A landscape with many valleys, sampled at points; each row gives a point and its height.
From any point a ball takes the steepest step (drop divided by distance) to one of its 2 nearest points. It stops when none of these is lower. Distance is the straight distance between rows; heights are no part of it.
z_57 h=5.09: [145 157 108 193 133 111 150 157 127 108 102 127 157 159 122  76 102 137
 137 130 134 157 122 135 117]
z_414 h=2.60: [124 163 129 154 144 155 162 165  85 148  57 170 102 159 133  92 178 148
 139 124 127 155 143 158  77]
z_33 h=2.58: [110 128 117 141 105 149 172  76 136  88 176 142 160  99 159 165 109 123
 142 189 114 124 145 119 135]
z_226 h=1.54: [156 102 107 139 146 197 109  92  95  81 200  91 110 127 145 120 133 137
  99 149  91 138 134 165 129]
z_354 h=2.09: [109 167 134 122 138 171 171 148  77 170  84 150  84 159 146  82 187 142
 120 114 116  98 153 145  84]
z_328 h=4.29: [143 125 158 151 131  92 128 125 181 171 170  80 156  75 113 101 103 143
 103 153 130 145 104 192  56]
z_618 h=4.01: [142 129 183 143 136 133 126 109 152 192 166 100 129  45 124 132 139 138
 100 150 105 119 111 191  40]
z_188 h=6.79: [132 112 146 175 115 143 157 134 135 176 136  79 162 124 128 114 117 112
  77  81 131  50  91  88 135]
z_192 h=1.07: [120 119 132 152 111 123 100 118 136 111 115 135 158 134 113 161  92  98
 148 118 159 107 108  96 141]
z_162 h=7.05: [138 102 124 142 140 135 112 143 107 185 113  75 114 139 127 102 146 135
  81 106 140  99 103 171 109]
z_61 h=2.88: [ 69 120  92  66  95  94 139 114 141 109 101 140 143  91 129 173 155  94
 167 165 150 102 167  95 188]
z_315 h=2.68: [ 91 136 128 117 113 121 100 160 129 173 103 143 120 151 109 102 127 114
 115  96 162  81 101  90  84]
z_750 h=4.71: [148 124 121 182 115 150 183 152 161  90 122  94 211 140 113  73  71 139
 137  90 118 119 136 122  81]
z_539 h=1.51: [172  97 160 133 155 149 116 109 129 139 212  74 137  73 122 136 116 158
  95 146 104 118 104 150 130]
z_334 h=1.84: [112 101 124 127  98 176 126 120 104 110  95 116 117 141 129 182 139  94
 133 103 153  76 128  66 184]
z_109 h=0.84: [163 103 137 152 135 162 111  83 127  91 214  69 146 104 126 140 107 117
 113 164  93 129 123 166 132]
z_298 h=4.20: [191 147 161 192 153 130 116  80 108 113 122  84 129 132 123 123 131  97
 139 162  88 171 127 184 116]
z_158 h=4.57: [161 107 127 183 124 140 149 123 159 101 141  51 200 131 117  70  86 128
  96  83 118 129 120 163 100]
z_674 h=4.35: [ 78 151  77 180 123 126 167  82 108 121 130 146 153 125 173  69 127 115
 153 188 100 178 145 154 117]
z_812 h=3.14: [135 127  97 126 137 126 144 138 132  72 163 154 124 138 158 140 105 170
 128 135 115 166 127 114 156]
z_504 h=4.75: [111 165  92 193 139 126 163 119 114 116  92 104 139 147 150  53 135 117
 133 149 121 173 135 165 109]
z_69 h=6.67: [126  94 115 143 100 143 156 134 144 138 154  62 166 115 129 152 121 116
  77  97 143  58 104  95 169]
z_45 h=2.03: [ 72 129 112  38 111  89 102 161 196 145 124 143 108 114 130 126 154 104
  91  83 143  64 136  61 135]
z_690 h=5.14: [142 161 114 200 137 133 182 180 128 161  74  87 120 132 149  77 142 139
  98 100 143 139 120 163  91]
z_899 h=1.65: [ 69 117  96  67  95 101 125 184 218 117 104 120 106 106 150 147 173 112
  94  95 151  78 139  50 166]
z_883 h=4.23: [166 121 117 180 133 131 124 115 116 120 122  65 152 152 125  95 107 116
  98 115 125 143 108 163 134]
z_666 h=4.05: [138 128 185 111 148 140 107 123 123 180 168 145  90  90 122 160 141 143
 120 161 113 115 119 162  47]
z_304 h=4.04: [ 64 137  89 156 124 139 165 102 101 116 111 192 146 127 151  89 119 129
 167 178 106 160 139 111 141]
z_997 h=3.64: [107  99 117  79 123 124  78  95 133  89 128 151 131 117 106 196 136  95
 154 131 137 141 144 107 163]
z_939 h=4.84: [134 144 131 184 136 146 163 140 136 162 102  48 148  95 138  79 136 129
  67  92 128 147 115 197  70]
z_990 h=3.09: [118 134 133  99 135 122 139  79 121 122 182 155 103  85 160 165 111 132
 167 185 117 122 152 128 139]
z_219 h=2.13: [109  78 111 104 101 123  71 139 171 121 149 100 152 119 119 150  99 121
  82  85 166 101 107 110 138]
z_117 h=2.79: [209 101 143 121 161 120  62 139  98 106 128 117  96 160  95 143 127 134
 137 111 119 170 119 151 161]
z_982 h=3.72: [145 153 164 169 134 139 149 136 148 191 101 112 129  62 129 140 149 131
  85 103 112 137 111 188  30]
z_401 h=1.19: [ 33 102  75  82  83 123 102 145 169  87  93 173 160 107 105 133 143 120
 147 142 148 154 140  81 156]
z_176 h=3.43: [160 167 158 175 130 148 172 159 142 161 111 145 110  94 160 128 145 159
  93 119 101 150 129 195  36]
z_780 h=2.71: [172 160 156 167 126  95 102 162 161 133  92 154 176 147  97 111  69 149
 134  95 153 153 109 124  74]
z_865 h=3.79: [ 76 143 109 181 124 147 151 124 100 118  91 176 156 133 117 117 114  97
 166 156 126 132 128  83 138]
z_619 h=3.90: [171 128 119 172 125 104 136 111 139 103 140  84 155 154 125 121 100 112
 139 145 120 162 115 152 175]
z_351 h=6.54: [126  83  91  99 130 119 129 142 131 138 161  58 137 106 140 139 137 129
  76 106 142  81 116 118 191]
z_840 h=3.55: [ 98 148 126 143 135 139 144 131  97 115 111 206 136 144 125 152 119 137
 158 143 115 135 131  67 135]
z_570 h=3.07: [137 164 141 151 134 144 182 168 119 174  77 161  84 137 174 121 171 157
 118 122 104 142 142 189  52]
z_256 h=2.16: [149 135 168 154 133 135  64  78 108 118 112 149 145 140  90 159  97  94
 148 139 132 142 118 135  81]
z_374 h=5.82: [ 95 139  85 136 138  82 145 172 129 119  98 166 126 159 118  99 119 140
 164 134 127 176 122  99 175]
z_445 h=2.04: [182  90 174 134 153 129  77 121 127 158 168  78 112 105  99 146 124 126
 119 138 126 136  94 180 126]
z_62 h=2.40: [190  98 171 107 164 140  74 141 101 145 146 104  70 129  98 159 153 149
 132 140 115 150 112 178 140]
z_297 h=3.49: [128 155 168  94 130 127 148  93 130 118 186 185  97  95 178 182 108 144
 136 147 110 115 130  86 118]
z_197 h=1.47: [125 136 113  91 147 152 147 156  81 153 123 129  84 172 144 100 174 158
  94 107 120 101 134 143 131]
z_366 h=2.06: [153 146 173 156 142 100 154 128 152 157 145 118 151 111 116 156  86 130
 124 126 137  92 103 113 104]
z_606 h=7.18: [156 106 146 155 149 152 127 130 101 180 125  75 110  98 131 126 172 123
  92 127 117 126 117 210  91]
z_549 h=1.48: [111 110 132 150  81 140 138 143 147 105  93 129 146 123 124 185 115 109
 152 119 162 100 109  64 180]
z_67 h=2.66: [182 134 118 138 148 153 129 157 124  65 153 140 140 154 134 141 105 183
 100 101 126 139 129  93 136]
z_976 h=7.32: [177 102 149 141 154 156 153 160 118 196 125  93  90  97 145 151 197 154
 114 133  81 138 128 225 107]
z_289 h=2.05: [ 88 142 127 121 134 123 148  97  84 153  81 153 127 136 124 144 146  80
 189 160 143  99 146 108 159]
z_723 h=6.19: [116 102  94 109 124  97 110 136 129 111  95 106 124 160 128 149 128  98
 169 117 153 137 125 116 220]
z_128 h=2.49: [121  94 114  74 122  79  66 125 171 138 163  91 133 101 117 152 112 100
 117 117 157 119 123 130 166]
z_21 h=1.60: [139 144 154 158 138 119 143  82 128 131 127 126 164 118 121 170  89 105
 158 163 132 109 125 116 123]
z_422 h=0.67: [ 54  88  93 117  75 155 109 168 154  77  70 158 128 116 101 142 156 112
 154 112 167 153 131  57 176]
z_326 h=3.24: [116 156 124 143 124 163 164 139 117  95 143 187 126 139 159 137 114 164
 117 122 113 109 123  65 111]
z_358 h=3.39: [133 127 131  93 122 103  87  82 102 131 147 120 108 156 114  96 162 100
 160 183  95 185 146 196 143]
z_752 h=2.26: [149 111 125 111 141 166  93  86  89  86 186 114  76 142 134 107 149 143
 149 170  82 178 149 178 142]
z_107 h=6.01: [ 96 133  86 101 128  69 146 134 130 127 108 146 127 147 122 133 134 120
 187 155 140 168 136 112 211]
z_403 h=3.95: [ 87 112 118  53 152 129  83  98 106  88 135 174 114 139 105 164 153 125
 154 107 126 158 169 112 140]
z_684 h=4.08: [122 129 119 210 109 161 141 114 119  93  87 134 186 142 114 111  99  95
 155 126 124 136 120 103 130]
z_155 h=5.64: [132 153 109 172 138 110 165 182 134 106  96 201 145 146 124  94  92 161
 167 132 122 180 123  76 165]
z_282 h=6.91: [152 128 153 167 135 132 141 166 119 184  93  95 123 147 135 106 132 128
  88  80 137  81  90 107 126]
z_541 h=1.81: [139 117 151 169 105 106  50  77 138 125  94 143 163 155 100 122  81  99
 152 114 153 153 106 131  99]
z_661 h=1.75: [154  90 125 131 119 146  98 127 151 109 173  82 168 120 109 141  88 140
  77  86 142 109  99 137 128]
z_882 h=3.27: [ 88 112 107  91 112 118 137 100 138  80 132 153 127  97 144 192 156 118
 153 167 129 147 161 105 188]
z_626 h=4.56: [132 148 137 167 138 107 176 126 160 172 142  65 153  92 144  92 116 130
  92 128 127 132 121 177  68]
z_893 h=3.65: [142 123 137  34 137 110 122 134 127 163 169 113  70 112 127 115 170 164
 131 143 131 122 171 180 147]
z_90 h=5.39: [177 168 121 178 138 113 187 172 143 100 115 160 169 146 143  79  79 190
 150 126 114 170 127 110 125]
z_467 h=3.38: [ 67 156  94  59 110 113 131 130 133 137 135 187 110 122 128 109 139 140
 129 145 148 106 160 116 103]
z_693 h=2.39: [151 157 171 159 132  80 144 168 167 165 100 129 154 135 113 127  75 140
 132 103 158 106  91 109  98]
z_122 h=3.73: [ 76 145 111  25 124 107 141 129 132 126 150 197  89 124 170  92 155 167
 125 119 132 140 167 104 111]
z_307 h=1.18: [ 54 102  89  85  91 127 123 180 181  95  91 124 117 124 129 153 173 115
 127  92 173 128 146  61 178]
z_706 h=3.54: [143 130 109 143 119 108 146 116 151  69 156 128 154 140 124 153 101 135
 147 158 112 167 125 132 178]
z_262 h=4.25: [220 137 162 192 131 110 125 100 122 102 125  78 171 166 118 111 102  98
 141 131  79 168 130 154 146]
z_672 h=1.03: [113 149 104  74 145 136 156 178 125 121 133 150  67 161 151 110 163 160
 100  87 125 106 127  84 152]
z_761 h=2.36: [ 90 140 133  57 109  99  91 151 175 172 124 160 104 127 107 114 131 116
  87  95 148  60 103  83  88]
z_922 h=1.99: [ 69 116 105 136  88 180 113 127  93 119  86 154 132 150 120 141 147  83
 158 112 159  83 127  67 151]
z_475 h=3.83: [155 134 165 153 130 111  93  80 105 140 106 106 107 148 108 122 154  75
 164 180  87 190 139 197 113]
z_675 h=3.23: [117 124 140  45 137  82 113 135 138 183 148 123  94  93 120 124 148 126
 117 155 139  86 150 148 120]
z_376 h=2.22: [190 111 144 147 155 162 110 134 113  91 174 108 146 139 114 149 107 157
  78  92 115 118 117 119 127]
z_490 h=2.86: [134 151 149 155 139 143 137 115 104 115 139 164 134 132 126 141 109 139
 115 124 123 111 129 105  73]
z_669 h=3.00: [ 94 142 120  72 129 115 101 153 116 144 110 167 105 159 104 119 136 139
 132  97 155 111 128 112 112]
z_689 h=1.44: [133 103 151 154 107 122  57 109 146 143 105 130 133 143 112 152  74 116
 139  87 181  96  91 109 111]
z_653 h=2.51: [172 146 161 141 158 153  87 109  92 109 137 174 123 144 105 166 111 139
 129 137 115 141 124 132  78]
z_114 h=1.59: [ 54 116 105 101 107 164 138 107  80 138  87 150 134 155 107 108 162  83
 176 127 151  99 162  95 176]
z_891 h=3.17: [205 121 120 142 144 124  56 139  96  94  81 136 127 196 111 102 119 128
 139  98 127 177 120 128 181]
z_123 h=4.39: [129 103 115 194  72 164 172 136 160  67 107  97 214 137 106 104  92 122
 151 121 121 124 127 109 127]
z_154 h=2.85: [138 123  97 100 140 119 113 113 112 106 174 120 106 142 132 105 138 137
 135 160 117 162 141 183 131]
z_728 h=2.87: [135 105 139  62 138  82  80 108 135 162 155  95 108 100 106 142 132 106
 143 157 149 121 138 169 151]
z_937 h=3.80: [156 155 183 106 141 129 137 109 127 154 173 184  80 102 152 157 122 164
 105 146 108 108 113 109  65]
z_923 h=2.10: [119 148 136 184 124 145 181  78 109 101 128 145 162 117 143 159 112 110
 164 171 105 129 139 114 137]
z_263 h=4.10: [114 139 151  22 143 111 120 120 123 135 170 183  57 111 164 127 159 166
 146 122 136 154 179 130 129]
z_573 h=2.50: [ 81 145  99  63 116  94 151 111 109 147 115 151 131 121 126 128 149  97
 167 161 142  89 177 116 179]
z_184 h=4.06: [144 139 142  46 168 120 128 139 111 140 155 141  63 142 138 144 159 167
 142 131 125 157 157 138 156]
z_758 h=6.37: [110 112  98  75 130 109 130 147 123 132 126  91 110 146 134 144 150 115
 121 106 152  99 134 115 191]
z_190 h=1.63: [126 147 130  67 131 143 164 131 129 143 141 162  54 139 182  99 158 162
  76 115  98  84 122  97 126]

Call two points neighbours if one is among the 2 nearest of the other. Go from one point of each pair to the other, from neighbour to neighbour, staying as low as possible. Name the highest point that can't be avoided.
z_618 and z_192 | z_57
z_661 and z_422 | z_263
z_21 and z_672 | z_666
z_114 and z_192 | z_922

Where does a ball stop that starts at each point below?
z_122 | z_422
z_158 | z_661
z_666 | z_21
z_262 | z_661
z_155 | z_192
z_184 | z_661
z_162 | z_192
z_982 | z_672
